Each row is a point on a tangle of strands that fork, close into loops and nearly touch. The rows are in no order.
In the rows, zero is written as 128.
Two points are linked if the straight distance between their rows is under 39.2. Some points are linked to none.
<192>: [ 76 120 186 111 142 164 108 135]
<361>: [168 149  38 133 123 162 146 174]
<749>: [114 125 125 137 150 127 145  98]
<737>: [105 135 163 208 128 122 158  61]
<492>: [ 53 133 169 133 112 116 148  64]
<791>: [139 117 145  90 109 112  89 170]
<354>: [144 125 105 108 116 159 105 195]
<144>: [146 126 141 157 148 112 134 108]
<812>: [194 126 102 150 151 165 116 185]
<417>: [ 87 120 128 103 151 188 131 134]
<840>: [152 124 123 147 153 128 131 125]
<101>: [172 131 158 156 136  89 122 121]
<565>: [111 119 138  78 108 108 105 145]
<626>: [145 125 100 139 159 149 137 128]
<473>: [ 85 118 163 115 153 173 117 138]
<703>: [124 125 102 126 150 136 146 109]
<670>: [159 125  86 112 128 136 121 162]
<249>: [ 88 119 144  94 135 146 122 123]
<77>: [124 126 115  87 109  81 125 110]
<507>: [147 133  89  98  97 143 109 200]
<634>: [ 89 121 148 117 145 144 130 114]
<390>: [141 128 198 165 111  76 112 113]
<279>: [162 131 176 152 117  72 116 115]
<408>: [176 131  75 124 130 122 132 143]
<282>: [203 127  98 148 140 149 116 182]
<286>: [ 75 136 161 183 112 117 160  52]
<323>: [174 138  67  99 100 116 123 167]
<403>: [ 82 125  99  99 151 206 140 134]
<91>: [100 134 155 170 136 117 155  76]
<493>: [111 130 148 154 140 111 144  90]
<550>: [149 117 147 136 153 155 106 170]
<704>: [ 91 129  85 102 146 211 144 148]
<226>: [153 114 150 127 143 149  95 181]
<482>: [100 124 142 129 145 138 138 104]
<424>: [192 137  56 139 130 152 135 171]
<789>: [ 76 128 168 113 118 113 132  94]
<278>: [ 55 128 170 114 112 114 140  76]
<371>: [134 121 137  86 105  96 104 150]
<580>: [121 125  98  75 102  96 122 129]
<68>: [ 95 118 148  87 122 130 108 139]
<15>: [113 126 102  81 111 117 121 134]
<530>: [112 139  57 108 129 199 144 169]
<673>: [149 134 132 113 105  52 129  95]
<647>: [180 141  57 114 111 118 133 153]
<446>: [124 129 152 124 118  84 124 104]
<378>: [ 67 123 186 122 128 132 127 100]
<122>: [141 120 136 140 156 156 118 150]
<784>: [132 135 173 211 114  96 146  71]
<778>: [153 136  52 120 124 160 140 164]
<820>: [199 134  74 136 130 142 126 174]
<59>: [138 133 152 144 119  72 131  92]
<63>: [139 116 145  97 121 132  90 182]
<455>: [ 65 122 199 124 136 152 117 114]
<232>: [ 95 134 152 187 131 119 165  56]
<76>: [171 131 141 161 141  97 133 112]
<509>: [109 124  91  95 127 164 126 151]
<189>: [127 128 126  99 107  68 130  98]
<387>: [ 70 133 160 157 111 110 155  52]
<134>: [172 121 112 149 159 168 115 172]
<438>: [128 137  54 104 121 171 147 163]
<140>: [ 93 121 142 113 159 180 124 137]
<280>: [134 133 184 194 113  91 135  87]
<762>: [190 136  84 101  98  95 117 157]
<65>: [139 116 164 111 133 139  90 178]
<45>: [152 125 105 112 129 143 111 168]
<54>: [133 131 144 160 138 102 143  91]
<442>: [119 118 143 129 156 168 121 145]
<210>: [154 139 144 160 119  66 140  84]
<683>: [107 126 138 111 126 106 129 108]
<816>: [105 132  70 109 142 203 142 159]
<809>: [102 123 112  88 123 117 132 108]
<157>: [122 132 165 206 132 114 152  76]
<317>: [129 131 195 185 109  83 125  96]
<148>: [161 137  78  98  98 131 114 185]
<477>: [163 140 131 139 110  51 141  85]

How many points has the smallest loop of links through each point below? Write none if it is on no loop.
<647> -> 8
<15> -> 11
<76> -> 14
<749> -> 7

A piece is all that can be reached along the links. How many separate loops has the piece of each point below (a circle has one, a figure eight two, a Y none), and how many tips (points with one link)?
<670> -> loops 1, tips 1
<492> -> loops 3, tips 1
<580> -> loops 1, tips 0

Name the points in between on the shortest way along the links from the first point to the second, in order.
<749>, <371> -> <482> <634> <249> <68> <565>
<317>, <737> -> <280> <784> <157>
<493>, <784> -> <91> <232> <737> <157>
<403>, <778> -> <704> <816> <530> <438>
<791>, <550> -> <63> <65> <226>
<226>, <704> -> <550> <122> <442> <140> <417> <403>
